Points on a hilly landscape, in no order, each with its height.
From any point a climber takes the steepest step (rise divided by distance) to one of its 2 nearest points. It stops when none of these is higher. Distance is the straight distance between rows; heights are no part of it.
Gik height 2.76: [118 152  89 145 125 162 175 147 112 109 149 145  97 157  94 136 157 155
 144 161 111 112 107 135 184 125  83 115 138]
Pagaz height 6.34: [163  73 121  80 110  92  69 116  71 177 146 130 104 115 113  87 158 156
 106 151 153 211 127  95 154 146 206 122 126]
Rifa height 2.67: [116  70 130  89 133 124  89 132 167 136 102 101 156 117 168 172 123 115
 171 104 129 127 113 161  81 169 142 157 125]
Rafet height 2.99: [106 157 102 167 107 156 161 144 108 105 151 127  98 152 107 140 133 149
 149 153 130  97 101 137 162 134 100 125 140]
Lak height 6.37: [157  74 156  79 110  79  53  96  76 172 148 120 109  98 120 103 152 144
 111 146 166 205 113  94 132 152 231 119 124]
rufa height 4.04: [134 110 162 124 139 107 112 103 134 105 108 106 180 114 128  98 113  96
  80 112 145 149 174 119 100  63 108 121 152]
gevum height 2.94: [125 146  95 162 123 155 153 151  97 125 144 148  82 144 115 146 141 144
 158 157 110 112 117 140 174 148 107 133 130]
gud height 1.88: [141  90 141  94 121  87  95  97 145 134 147 112 178 126 129  96 118 105
  91 114 135 172 133 129 115  92 167 117 146]
Fub height 6.70: [ 98 183 150 151 126 134 139 133 164 103 113 127 136 119 134 166 102 143
 145  99 136  58 116 132  85 140  95 137 120]
bimuk height 6.63: [152 174 108 152 156 140 151 144 141 131 134 169 103 144 119 153 122 144
 160 125  84 105 154 141 154 149 108 126 122]
bek height 5.35: [113 183 116 167 131 153 177 145  80 129 137 151  38 130  98 151 148 139
 179 163 126  93 101 149 171 173 104 141 121]
tonir height 5.01: [167  99 135  66 126  88 101 102 129 141 166 124 167 154  86  56 152 127
  78 118 150 198 142 117 159  62 166  93 132]
puni height 4.10: [149  90 113  97 171  99  94 122 153 163 108 144 159 116 159 130 109 139
 140 100  72 174 165 153 129 154 140 116 138]
vil height 2.21: [162  92  85 128 161 137 117 154  92 205 128 163  97 130 160 113 131 141
 144 146  78 187 174 136 165 185 132 119 117]
fale height 6.68: [135 239 125 155 148 138 180 128 139 144 144 173  60 132  98 165 124 132
 182 118 109  80 113 135 142 175 111 141 122]
tabir height 1.84: [101 118 138 123 122 133 113 144 169 112 108 115 150 122 155 178 110 124
 164 105 132  83 111 145  74 156 118 152 116]
Nupo height 6.46: [136  97 100  95  91 131 136 137 115 115 163 118 151 169  86  81 155 124
  80 150 157 158 100  98 158  60 143 109 138]
mak height 1.30: [ 95  82 146 132  65 118 114 122 113 111 146  84 147 119 157 126 119  75
 104 142 185 140  72 100  82 117 190 142 124]
zat height 2.88: [106 170 101 159 117 159 177 140 118 101 152 131  97 157  96 137 144 156
 146 154 129  95 101 137 170 129  85 116 142]
pupo height 2.00: [163 113 100 150 169 164 149 169  74 200 127 171  59 126 138 123 152 130
 148 169  84 152 172 142 167 190 115 129  93]
gobed height 2.77: [117  71 165  81 128 100  95  87 171 131 129  83 187 110 156 124 128  82
 104 110 152 153 113 136  78 109 162 134 132]
buse height 3.41: [163  76  76 103 137 147 128 158  68 193 128 161  86 129 128  89 175 158
 111 173  98 191 147 113 190 159 121 125 108]
donu height 6.91: [106 214 153 156 129 136 149 121 164 107 115 141 123 117 124 162 104 148
 144  93 135  52 118 130  94 144  87 135 120]
doz height 3.06: [105  63 137 120  81 119  86 132 114 127 116 101 136 104 166 151 123 104
 135 138 151 142  83 133  87 154 173 159 130]
kog height 5.74: [ 49 150 135 180  86 144 153 142 126  88 140  76 138 128 146 135  98 121
 132 138 172  79  79 114  93 118 130 126 126]
tima height 5.99: [108 210 145 173 133 157 170 121 134  83 114 114 128 131  97 114 124 163
 101 117 157  79 150 121 131  88  61 111 147]
Feka height 4.62: [155 108 121 108 165 106 105 126 157 141 100 148 160 118 149 134 106 141
 137 102  73 152 175 154 125 137 123 120 139]
mano height 2.79: [133  78 187  75  93  89  73  75 121 147 167 101 144 117 151 122 141  87
 113 132 193 185  78  96  96 126 225 118 124]
roba height 6.96: [128 100  90 104  93 142 147 145 112 111 156 124 144 169  86  92 158 135
  88 157 143 148  92 101 169  69 121 107 140]
loper height 2.59: [129  84 180  89  77  94  91  86 115 135 169 101 143 128 151 114 139  77
 101 139 203 174  80  91  93 114 225 123 121]
pepon height 4.87: [144 138 125 133 137 149 156 129 119  85 111 119 158 145  75  84 145 140
  75 130 140 134 170 104 157  44  56 103 154]
mil height 5.87: [ 56 160 141 170  95 141 145 143 141  92 132  91 138 123 145 153  97 128
 146 124 163  68  86 123  84 134 116 130 122]
reb height 3.31: [146  82 149  82 173  94  82 100 165 140  89 123 179  98 144 129 115 125
 124  87  95 169 165 158 109 128 121 122 146]
vun height 5.71: [115 220 129 159 133 157 187 120 144  89 134 132 107 146  84 123 138 171
 120 126 141  75 130 136 152 113  63 108 142]
gora height 7.43: [172 210 115 146 177 148 175 134 153 134 129 183  89 143  89 145 137 150
 152 112  78 106 167 138 164 144  95 122 115]
Kizo height 2.37: [132  85 160  99  74  97  94 100 105 131 166 102 139 133 141 107 134  85
  98 144 194 172  87  92 103 110 218 126 127]
vozu height 5.70: [143 158 122 146 147 128 131 140 153 122 119 159 128 135 136 160 108 143
 155 112  90  97 151 142 124 144 110 130 126]
duvot height 2.61: [145 125  82 140 150 167 162 164  85 156 137 168  74 140 114 133 169 145
 149 171  89 143 134 133 192 151 100 125 115]
fimi height 4.44: [161  72  86  97 113 121  96 141  70 176 133 141  98 126 123  86 161 158
 107 163 125 193 134 106 174 149 161 133 123]
Donib height 5.62: [154 101 131  69 110 107 128 116 126 122 170 120 161 170  82  57 162 115
  64 132 173 178 124 101 152  40 160  95 124]
Guvef height 5.97: [145  99 116  83 100 117 133 127 121 119 167 117 159 170  86  68 156 116
  71 140 165 167 114 101 152  50 153 103 131]
Paro height 4.79: [101 133 111 175  94 156 149 146  67 110 130 123  62 123 111 133 146 147
 146 175 133  95  86 143 171 153 112 143 124]
sof height 5.02: [140 185 135 135 155 132 136 139 163 145 114 172 103 124 139 185 110 129
 183 102  90  77 126 134 107 177 113 149 106]
ter height 4.50: [106 111 112 171  88 152 143 146  60 111 121 116  57 110 110 116 154 153
 122 183 132  92  82 143 178 155 127 151 111]
fozo height 7.67: [ 90 213 132 169 109 138 159 131 131 110 144 136  89 132 119 159 108 143
 173 126 141  63  92 137 122 164 102 133 128]
Sileb height 4.57: [121  85 123 111 122 112  96 132 150 133 117 121 160 120 162 153 111 120
 143 117 114 140 121 147  98 144 148 139 140]
vili height 7.33: [ 86 216 132 172 109 143 169 127 138 100 146 126 103 139 114 145 110 152
 156 127 148  61 101 137 124 148  95 123 134]
Ked height 5.63: [172 140  88 115 167 149 164 145 140 122 122 171 132 150  92 109 158 160
 124 137  65 149 175 132 194 109  73 102 123]
Rud height 2.84: [123  84 128  93 146 121  93 134 170 140  98 120 153 118 169 172 118 125
 171 102 111 126 128 161  88 169 135 150 125]
Rebo height 8.79: [ 87 179 133 182  98 143 154 140  83 111 132 132  53 117 118 151 123 140
 179 156 143  73  84 148 143 175 109 147 122]
Pimen height 6.40: [ 63 144 117 184  70 159 160 140  88  89 145  85 100 141 117 117 123 136
 134 165 175  90  67 123 142 126 116 123 140]
lilo height 4.74: [173 206 150 149 162 139 138 117 154 116  89 183 109 120 107 153 116 148
 134  84  94  98 181 131 125 129  75 130 124]
bip height 6.00: [129 204 119 165 146 145 170 145 106 146 142 167  49 129 107 165 132 129
 189 141 110  91 115 139 153 181 116 144 118]
zilov height 5.36: [178 149  91 124 178 148 161 148 143 136 123 176 121 151 103 117 148 156
 137 130  61 148 189 137 188 129  87 108 116]
Babin height 1.96: [ 91 105 143 123 117 133 117 141 169 103 111  94 163 118 156 169 112 113
 150 107 149  89 106 141  65 141 124 150 117]
samur height 1.24: [135 136 119 137 151 134 118 153 132 157 112 167 102 125 162 178 112 127
 187 124  87 108 135 143 116 181 130 146 112]
kebem height 2.44: [152 103  80 133 147 164 151 165  73 171 130 167  72 132 124 119 171 145
 134 175  90 157 141 130 190 159 106 129 108]
rem height 3.93: [121  93  99 147  82 155 135 149  62 118 126 124  76 124 103 110 164 151
 107 184 133 121  84 123 180 133 130 146 122]
Zifuf height 5.05: [103 139 153 157 131 127 140 126 141  88 110  92 171 117 131 116 108 114
  86 117 155 102 153 112  90  72 106 126 140]
bibu height 4.92: [173 224 144 151 166 141 154 114 159 124 102 186  96 123  98 151 122 148
 140  86  91  89 169 132 135 138  83 131 119]
tez height 5.04: [186 160 104 129 185 141 152 141 148 139 112 179 121 144 109 120 134 154
 141 116  57 144 204 141 176 134  90 109 116]
nug height 1.04: [108 104 121 136  84 122 135 127 121 107 162  88 157 151 124  97 121  94
  83 141 174 133 100 101 119  77 167 124 135]
Fosif height 1.94: [ 75  80 152 122  87 125 124 121 147 106 138  66 168 115 169 137 121  68
 113 127 183 123  78 108  63 115 174 146 113]
sune height 4.53: [161 179 145 143 159 130 129 125 160 113  93 169 127 122 122 154 109 149
 137  92  93  96 176 138 115 130  84 130 126]
Bev height 5.56: [163 141  98 131 151 142 152 140 141 108 124 153 139 150  95 113 138 158
 118 129  85 130 170 136 176 104  83 111 136]
Pitid height 3.37: [128  88 182  90 141  92  98  75 152 125 121  94 187 104 145  99 125  77
  80 107 154 160 144 126  88  73 143 122 137]
Kugo height 6.01: [ 94 140 131 157 109 132 128 145 142 106 128 120 135 129 147 167 102 130
 153 120 130  82 104 135  95 144 119 138 126]
mezi height 5.39: [135 157 132 135 148 127 124 138 164 125 109 156 129 128 144 174 107 138
 164 104  94  86 138 143 103 156 111 140 118]
zal height 1.73: [115 120 133 112 135 135 108 147 167 128 101 129 134 123 159 190 113 125
 188 102 121  83 113 148  81 175 118 160 109]
kurik height 3.61: [151  95 152  87 179 105  89 109 170 132  73 130 170 101 147 143 113 131
 139  83  93 153 175 160 101 138 105 129 140]
burup height 3.05: [136 102 136  98 158 116 102 130 176 131  90 133 158 117 159 163 112 132
 157  96 100 119 146 159  91 154 120 142 127]
lopoz height 3.29: [146  76  98 101 166 105  85 129 121 201 120 146 132 112 174 130 114 139
 146 113  81 199 153 140 137 181 155 117 133]
vogas height 6.39: [125 238 127 157 141 136 185 132 119 146 145 167  44 126  96 163 127 126
 192 129 119  84 101 135 147 185 114 147 124]
gema height 2.78: [136 143  87 151 139 162 162 157  96 135 142 158  79 146 110 144 157 147
 156 163  98 126 124 138 185 148 102 127 124]
Dofor height 6.55: [ 80 208 151 178 124 146 166 126 144  86 122 100 136 123 120 123 108 156
 112 117 163  63 129 120 106 102  86 118 137]
mov height 3.51: [143  72 145  76 113  82  57  93 107 171 154 118 137 106 138 118 137 123
 118 127 150 208 103 108 120 143 215 122 139]
Guluv height 5.84: [168 130  90 112 153 144 156 142 136 113 122 159 145 153  86 100 157 160
 110 136  78 148 167 129 191  94  73 103 133]
pir height 3.35: [154 116 138  95 183 114 101 128 175 145  78 153 150 115 157 159 110 140
 159  88  77 130 172 158 104 158 113 132 123]
kikul height 7.31: [ 82 125 106 156  83 152 166 141 109  92 156  78 138 160 106  97 131 122
  95 157 173 109  81  99 143  81 128 113 141]
sidus height 3.58: [154 122 123 110 175 116 110 137 163 150  96 162 142 124 159 154 107 140
 160 101  70 133 170 153 117 161 122 127 124]
netod height 5.83: [105 213 135 168 129 157 179 122 142  86 130 117 120 141  92 117 128 166
 111 123 151  73 136 129 141 101  68 109 144]
bisib height 7.96: [183 192 115 139 183 149 167 136 150 128 116 186 101 143  90 133 141 155
 142 113  67 123 190 137 171 132  82 116 113]
gufer height 3.04: [141  75 151  76 164  87  79  88 166 145 108 111 185  96 141 123 119 115
 115  92 106 178 147 152 107 121 140 120 147]
ganeg height 5.09: [104 162 115 176 111 153 160 146  76 118 135 137  52 127 110 146 142 144
 167 167 129  90  95 148 169 166 108 143 123]
loku height 2.48: [109  58 133  89 119 127  86 129 158 134 107  87 153 111 171 170 127 105
 168 111 144 132  99 157  78 172 153 164 124]
bup height 5.28: [157 144 109 133 143 148 156 134 136  93 118 142 144 148  82 105 142 158
 100 129 103 125 168 126 172  82  67 107 144]
loro height 3.84: [162 145 125 128 170 122 122 136 161 138 100 169 134 128 143 152 107 144
 153 104  70 118 176 148 124 150 112 126 124]
Numuv height 4.36: [160  99 159  85 140  81  90  82 132 136 140 118 179 124 105  67 128 106
  75 103 138 191 162 127 136  62 148 103 143]
fipir height 1.39: [126 108 119 124 143 131 102 153 133 155 105 152 114 119 174 179 114 126
 185 122  95 115 126 148 105 184 135 152 115]
fik height 2.27: [ 90  66 151 116  77 125 105 122 132 113 130  75 155 109 168 145 124  77
 125 133 179 135  71 118  68 136 178 153 121]
Kazel height 8.00: [ 91 119  97 138  81 157 168 142 104  97 156  97 130 166  91  99 150 131
  94 165 164 119  72  99 160  77 114 108 142]
puna height 5.75: [155  68 160  84 100  79  57  98  73 163 135 117 100  88 123 100 152 147
 102 156 168 187 110  94 126 161 236 132 118]
Ritek height 3.86: [152 114 154 103 169 113  99 119 168 122  72 141 163 108 144 151 111 136
 139  87  97 130 177 154  95 133  98 132 136]
dufed height 2.90: [150  83  91 108 154 109  92 135 115 187 128 147 131 122 162 119 117 141
 139 123  84 193 156 137 147 168 155 119 135]
nekag height 1.51: [136 102 144 103 111  98 121 102 135 119 159 101 173 144 118  74 127  92
  68 125 165 156 134 110 119  57 168 114 136]
funev height 2.64: [164  88  80 124 152 146 127 158  80 196 130 161  88 132 145 104 150 145
 133 159  86 183 165 129 179 173 123 124 110]
bavo height 6.27: [106 197 147 175 131 146 158 126 143  87 116 115 137 127 110 128 111 155
 108 111 148  73 145 124 115  99  77 117 141]
gorak height 6.12: [ 82 193 163 163 129 142 146 129 159  92 105 106 145 108 134 147 103 144
 121  98 160  58 125 120  77 114  89 130 123]
rur height 1.50: [163 126 101 144 176 149 135 162 102 201 127 180  81 133 156 138 126 126
 169 146  72 154 179 141 150 191 125 122 104]
kif height 6.32: [ 66 212 155 172 119 143 161 129 152  90 122 100 136 116 130 136 100 150
 127 110 166  52 112 121  89 119  93 124 125]
Zot height 4.12: [168 166 118 137 176 130 136 141 157 145 113 180 116 135 134 153 113 142
 160 109  66 115 178 144 138 155 112 125 115]
ges height 1.27: [121 105 131 119  95 110 134 115 127 111 165  92 166 153 120  83 128  89
  71 135 175 142 115  99 119  61 171 119 132]
sak height 3.73: [144  81 106  93 174 100  88 123 145 182 113 143 150 111 168 136 112 138
 148 103  74 185 157 149 130 170 150 116 135]
buz height 5.24: [155 211 122 152 158 149 174 125 150 109 128 167  98 143  85 139 137 161
 136 112  99  91 157 140 161 128  78 120 128]
vif height 0.68: [107  97 144 132  58 119 130 120  91 109 165  85 132 143 135  97 134  76
  81 152 215 144  74  77 110  92 207 130 118]
nemon height 0.82: [102 100 122 144  69 128 132 131 104 106 159  87 143 145 126 105 123  94
  90 148 182 134  85  96 118  92 174 130 134]
toz height 6.56: [ 66 135 116 173  80 147 164 139 113  89 154  69 139 147 124 106 113 114
 105 150 179  99  82 101 124  91 137 118 138]
Pezo height 5.55: [ 87 154 151 165 124 134 147 132 147  87 115  90 163 120 134 129 102 127
 100 115 153  83 135 116  89  89 106 124 134]
keta height 1.02: [155 147 122 122 179 130 123 148 156 169 107 178 112 131 159 168 110 130
 182 110  66 119 162 144 117 181 125 133 108]
zir height 7.30: [157  70 129  85 116  83  59 105  74 183 142 125 108 100 125  96 148 152
 108 143 150 209 124  98 143 159 214 125 128]
pom height 1.13: [142 132 123 119 169 134 115 152 146 173 103 171 106 126 169 180 113 123
 193 116  78 114 144 144 107 192 128 144 107]
zuban height 2.29: [135  73 140  81 121  86  74  94 142 155 148 112 166 114 146 119 124 109
 115 115 133 189 110 129 110 125 188 122 145]
bamo height 2.51: [130  70 162  69 129  88  77  78 161 150 145  95 177 109 149 122 131  93
 111 108 146 179 103 131  95 119 182 123 138]
Rez height 2.93: [111  78 168  91 131 106 106  94 172 118 119  77 189 107 157 125 126  81
 101 109 157 139 123 135  70 101 146 138 130]
lat height 3.36: [115 122 138 139 120 120 149 118 125  97 136  85 171 138 114  79 123  99
  61 129 167 123 146  99 119  42 129 119 137]
zogab height 2.13: [ 84  85 141 118 103 136 110 140 159 107 115  80 160 116 163 169 117 100
 154 113 161 101  91 142  61 148 139 158 116]
tadu height 8.20: [ 92 202 131 175 106 139 159 135 104 116 143 141  64 127 118 160 116 137
 185 141 139  70  88 142 136 176 108 142 125]
Zapeg height 6.89: [ 74 129 120 185  63 156 146 141  74  90 136  90  89 128 118 120 125 135
 131 168 168  93  68 128 144 135 123 136 133]
Nodid height 5.98: [ 74 137 110 175  75 158 158 141  99  91 151  86 116 151 113 115 124 132
 123 160 169  99  76 116 143 112 119 120 142]
Bop height 5.03: [155 118 112 122 157 112 114 133 150 134 113 153 152 130 142 130 108 143
 136 113  76 145 174 148 137 134 122 121 138]
far height 1.69: [142  95 146  95 115  89 104  97 141 129 157 107 175 136 122  82 123  97
  79 121 151 168 131 120 118  73 172 113 141]
muge height 1.10: [156 139 108 132 176 133 125 151 141 170 118 178 112 135 157 156 113 132
 175 123  66 133 170 143 134 176 128 126 113]
boka height 5.43: [138 199 113 154 145 151 180 130 144 103 139 154 102 151  86 138 141 163
 140 126 109  90 138 141 166 126  78 115 134]
tata height 3.69: [119 100  93 148  83 155 137 149  72 115 136 122  93 139 107 116 152 144
 118 174 136 126  87 122 175 125 123 138 133]
non height 7.57: [ 69 145 132 193  68 150 145 139  75  92 130  99  73 117 123 128 121 139
 150 166 164  78  69 140 138 156 119 141 124]
gital height 4.93: [143  61 152  88  98  86  56 100  84 164 128 114 110  83 142 116 142 132
 110 146 156 188 101 106 115 165 223 141 127]
vek height 3.49: [132 112 171 109 132  99 122  83 121 114 137  98 172 129 128  64 133  71
  55 117 179 157 162  99 113  28 146 116 131]
tokef height 0.58: [106  99 128 137  61 129 133 129  92 106 165  84 133 150 121  96 132  88
  83 153 202 139  74  85 122  87 186 127 128]
Zinor height 5.17: [138 163 137 122 155 131 123 141 171 141 103 163 117 123 148 187 110 131
 182  98  93  78 129 138  97 174 111 151 107]
ragi height 3.17: [117  79 184  85 146 102 101  78 164 123 111  79 191 100 153 113 130  75
  91 104 159 149 139 132  74  86 137 133 134]
Pobas height 3.21: [145 111 137  90 175 121 101 132 183 143  81 142 149 117 159 168 114 136
 171  87  91 114 156 160  93 167 116 143 119]
tukek height 2.32: [ 89  67 146 103 101 131 104 128 163 113 119  70 166 113 168 160 124  87
 148 116 169 118  89 140  61 147 153 161 115]
seb height 2.95: [133  77 168  77  98  88  73  84 125 150 163 105 150 116 147 118 135  94
 111 130 173 190  88 106 100 123 216 120 133]
sovub height 2.63: [123  67 175  64 138  95  83  70 173 144 137  81 186 105 152 121 135  82
 105 103 154 167 107 136  85 112 171 127 131]
kav height 2.45: [141  97  68 100 116 154 147 158  91 141 142 164 112 151 101 108 178 154
 114 173  99 169 106 108 197 109 102 113 128]
nazed height 1.63: [ 75  93 140 146  75 128 128 131 126 102 142  75 156 121 160 132 111  81
 109 135 180 121  75 105  78 112 171 140 123]
zivor height 4.48: [122 121 154 141 133 117 127 116 136  96 109 101 177 117 129 106 111 105
  80 114 148 127 166 115  97  63 106 126 148]
Votet height 5.27: [161  71 102  90 107 107  82 130  69 174 136 134 101 119 122  87 155 156
 103 158 138 199 129 102 163 148 185 132 126]
Benor height 3.66: [146  84 122  90 159  91  87 111 155 154 114 131 170 111 148 123 111 133
 126 100  86 178 154 152 124 136 146 117 146]
nar height 7.03: [ 94 231 133 168 119 149 181 121 145  94 143 127 105 140 101 129 121 161
 138 124 151  62 116 138 132 132  83 116 139]
zugo height 4.23: [115  93 111 161  76 148 132 145  60 111 118 113  66 110 110 106 156 154
 102 184 137 103  78 132 176 147 144 154 111]
vasig height 2.33: [148  93  69 105 113 147 134 153  97 139 144 150 122 153 106 104 164 149
 116 163 106 170 117 113 189 112 118 120 133]
Pav height 6.41: [ 90 155 143 156 117 133 135 140 158  96 120 113 147 125 139 161 101 134
 140 109 139  71 114 131  83 130 107 135 124]
baze height 2.73: [ 96  78 161  99 122 118 114 110 173 112 121  69 185 110 163 137 124  80
 114 111 164 124 112 133  62 110 148 146 122]
Renoz height 5.08: [164 226 136 155 159 146 165 115 153 113 115 176  96 132  88 143 128 156
 134  96 101  87 163 136 148 129  76 125 126]
Kepa height 4.11: [153 133 146 121 161 116 110 127 165 118  85 151 152 117 141 150 106 141
 137  94  91 116 174 148 104 132  98 130 133]
Sufip height 6.81: [ 84 224 143 174 118 147 174 124 146  89 134 112 121 133 111 125 112 161
 126 120 159  57 118 131 119 120  84 116 138]
fedi height 2.09: [154  82  77 100 107 135 115 150  84 153 142 144 115 145 112  96 161 149
 113 163 120 181 121 109 183 122 142 128 133]
tup height 5.59: [119 203 117 156 133 156 185 128 142  93 142 137 106 152  87 131 140 166
 132 132 127  82 126 140 162 119  73 110 142]
nas height 1.54: [120  99 127 114 141 136  97 154 132 158  92 140 104 112 177 188 121 121
 199 119 108 105 114 151  94 197 133 165 104]
Kibom height 3.67: [133  96 166 106 139  96 103  94 146 116 113 104 185 109 136 102 116  94
  82 108 141 154 158 128  93  74 126 122 147]
nafe height 4.75: [177 165 105 137 182 140 151 145 149 142 123 181 114 145 116 135 128 149
 152 119  60 132 192 141 165 146 102 116 115]
Rola height 4.15: [153 102 173  89 139  83  94  74 128 133 140 111 178 123 112  64 130  90
  67 104 155 185 162 119 124  48 145 103 140]
fav height 2.54: [ 95  73 149 100 112 122 107 119 169 115 122  75 177 115 163 148 122  88
 130 114 159 126 101 139  65 129 152 149 125]
Suvim height 6.11: [148 153 109 150 145 133 139 142 145 119 130 156 127 143 125 146 115 147
 146 122  90 108 155 143 145 136 110 126 129]
Liba height 4.35: [134  53 157  81 101  90  55  96  99 163 125 105 121  82 154 132 143 118
 120 139 158 187  87 113 103 168 216 145 131]
zege height 8.19: [ 78 157 136 190  83 143 144 140  73 102 124 116  57 108 124 140 121 140
 165 164 150  69  75 150 139 172 117 149 118]
Mep height 3.68: [111 134 139 152 128 132 153 123 124  89 124  86 167 135 110  85 121 111
  67 128 164 113 152 100 121  45 108 118 145]
Rurot height 6.17: [ 54 149 124 183  82 149 159 140 116  87 148  72 133 138 133 119 106 124
 123 147 176  86  81 111 114 109 130 121 135]
zabo height 7.09: [106 239 153 154 125 136 161 112 164 115 123 148 105 114 118 159 106 146
 149  91 137  48 108 132  99 154  87 138 120]
bafu height 3.38: [114 122  96 163  94 154 140 150  85 113 141 126  94 141 115 134 138 142
 138 164 129 113  98 133 166 135 119 136 136]
fam height 4.14: [124 139 148 150 137 134 143 120 111  89 109  94 165 129 109  86 124 106
  70 122 166 133 176  93 121  35  87 118 154]
Bes height 3.32: [138  79 132  89 145  90  85 106 155 145 123 120 176 112 147 123 115 121
 119 107 106 175 138 146 113 126 156 122 148]
kesal height 5.06: [145 144 121 139 138 149 157 130 129  85 115 125 152 146  81  96 140 149
  86 129 126 122 165 117 159  64  61 106 151]
debe height 1.64: [118 111 128 106 141 137 101 150 152 147  96 135 118 120 170 192 118 121
 201 107 115  93 112 151  87 192 124 167 104]
zume height 3.74: [136 106 171 110 136  96 112  86 126 115 125 102 178 120 129  76 125  78
  64 113 164 164 167 110 106  42 131 116 143]
Rovi height 7.42: [113 107  94 124  89 148 154 145 110 103 157 108 141 168  90  96 149 131
  90 158 153 132  89 101 161  73 120 110 143]
zonas height 3.85: [132  62 146  80 106  91  61  97 115 162 140 110 140 100 152 130 135 111
 122 130 150 194  93 117 107 150 206 134 140]
Vatos height 2.41: [154  91  92 122 163 123 103 147 108 198 125 159 113 126 171 125 118 139
 151 131  76 184 167 140 150 182 143 119 124]
Lisu height 4.65: [164  99 138  82 132  86  99  98 133 136 149 122 176 138  96  63 134 119
  77 113 137 190 154 127 148  66 153 102 142]
medim height 0.98: [101  88 152 130  59 115 118 118  99 111 156  85 138 127 150 111 126  72
  92 147 203 144  71  86  91 107 204 137 119]
neti height 3.59: [103  64 134 113  95 126  87 136 127 129 108 103 138 105 172 165 123 107
 155 128 142 133  89 143  83 165 159 161 126]
gaka height 5.32: [161 100 129  74 119 100 118 111 128 126 161 121 169 160  84  55 154 120
  69 125 156 183 139 112 155  46 151  99 132]
nani height 4.66: [153 235 130 148 163 135 171 126 158 152 133 184  73 125 103 168 119 128
 173 102  89  82 129 130 133 172 114 144 112]
Kinik height 3.01: [163  82  84 124 147 152 133 160  67 199 125 161  73 124 137  97 166 150
 118 174  92 176 159 127 183 175 120 130 100]
zozub height 3.26: [121 119 165 123 134 108 134  93 116 106 127  89 171 125 131  70 132  70
  54 122 182 146 163  91 109  21 135 121 133]
kuver height 3.02: [113 125 154 137 131 118 146 106 116  97 125  84 170 129 123  73 129  82
  56 125 179 132 160  90 113  22 127 122 135]
munaz height 4.85: [149 211 133 143 163 134 151 133 160 153 124 180  86 124 122 178 113 126
 181 103  86  79 128 129 118 177 116 148 108]
Rede height 7.41: [185 186 128 143 174 142 147 128 148 118  99 182 112 135  99 133 128 156
 133 102  76 122 200 136 159 125  77 118 123]
pufe height 4.34: [158 156 145 135 158 124 118 128 160 112  86 161 143 119 130 152 108 145
 135  92  93 108 179 142 110 128  89 129 131]
fevug height 3.19: [145  78 166  78  97  83  64  87 103 157 164 113 134 114 134 114 141 111
 114 136 176 200  94  99 113 132 227 117 133]
bos height 5.12: [118 106 123 130 124 119 110 141 152 121 119 128 151 127 155 160 107 127
 147 117 109 115 125 146  99 141 132 139 134]
luf height 2.65: [127 126  79 133 120 161 164 151 107 116 147 148 110 157  97 126 162 153
 130 165 106 130 106 126 190 113  91 114 138]
Pon height 3.16: [112 141 100 169 106 150 144 148 100 113 144 132  95 143 119 145 128 143
 152 153 123 102 106 138 158 143 113 133 135]
Tasem height 2.22: [160 118  88 142 167 169 160 169  78 186 133 175  65 135 126 126 165 135
 149 171  83 155 160 137 181 174 105 123 100]
zanuk height 6.10: [ 60 187 146 171 109 141 152 137 151  90 131  99 136 121 138 148  97 140
 141 117 162  57  95 123  85 131 105 127 122]
raz height 7.01: [120 238 129 158 134 137 178 122 143 125 145 160  75 135 100 158 119 143
 171 115 122  69 108 140 137 166 100 135 127]
zasin height 5.85: [ 75 172 150 171 122 139 151 135 151  87 119  90 153 118 136 136 101 136
 114 114 159  69 122 118  86 102 104 127 128]
rovot height 5.60: [156 134 105 138 152 124 128 141 147 130 122 159 136 140 134 138 113 145
 143 120  79 128 167 146 145 137 115 123 134]
soluk height 2.55: [133 115  72 112 128 160 165 158 103 129 143 166 112 155  97 121 178 155
 122 172  90 153 106 115 197 108  85 107 131]
kem height 3.96: [147 104 178  98 143  92  98  76 121 124 124 108 179 117 119  70 126  80
  69 105 157 184 174 114 115  44 125 108 146]
fakev height 1.72: [157 119 104 154 165 152 132 164  84 195 124 173  67 123 153 138 132 127
 162 157  81 142 167 145 151 194 127 136 101]
nutes height 7.32: [119 248 142 156 130 132 171 112 158 123 134 158  88 121 106 157 111 143
 160  98 127  57 109 134 120 162  93 137 123]
roga height 3.78: [162  72  79  96 124 135 116 151  66 185 129 152  88 127 123  85 175 165
 103 173 111 191 136 105 187 150 138 129 111]
neta height 5.66: [123 181 124 172 140 147 161 151  81 146 131 159  39 118 113 159 137 129
 183 158 115  88 112 146 158 185 118 151 110]
tidu height 4.58: [140 137 136 143 137 143 146 124 113  87 107 108 161 137  90  85 132 123
  72 123 152 138 178 100 140  41  67 111 157]
Zopud height 2.10: [141  84 148  81 121  82  81  88 144 150 158 111 172 122 135 103 124 105
  99 115 140 188 117 124 115 105 188 113 143]
Bada height 4.42: [170 166 106 140 181 140 147 150 145 159 126 183 105 143 131 145 121 139
 166 122  62 127 180 141 152 162 115 120 111]
fular height 4.07: [112  72 125 111 109 119  91 134 138 134 115 113 149 114 169 161 119 113
 149 123 128 141 104 146  91 155 157 151 136]
Tinak height 7.04: [162 188 108 149 168 146 164 142 146 129 134 175  98 148 104 147 132 151
 155 121  80 106 162 140 164 144  98 122 119]
Sali height 1.26: [155 126 102 137 170 136 124 156 121 183 122 176 101 133 162 147 117 131
 172 133  69 147 170 143 142 182 132 125 114]
dil height 2.62: [101  64 145 115  76 119  92 124 119 122 125  90 144 105 165 145 123  90
 125 135 164 145  77 123  79 144 181 154 128]
gan height 5.53: [115 129 128 143 123 126 121 141 153 110 121 129 147 131 146 161 103 132
 146 115 115  98 126 142  98 137 121 136 132]

For each start below, name the point where the climber stops.
kem | Kazel
Kinik | zir
Mep | Guluv
Kizo | zir
Sali | nutes
Sufip | Rebo
loper | zir
Donib | Kazel
Nodid | Rebo
sidus | Guluv

Call two points neighbours if one is among the 2 nearest of the other. Go from one point of each pair to the other, from neighbour to neighbour, staying as high as possible. Name the lowest point that can't be avoided.
zir / Rez | vil
Rebo / Suvim | gufer
nutes / Guluv | nani
Suvim / Guluv | tez
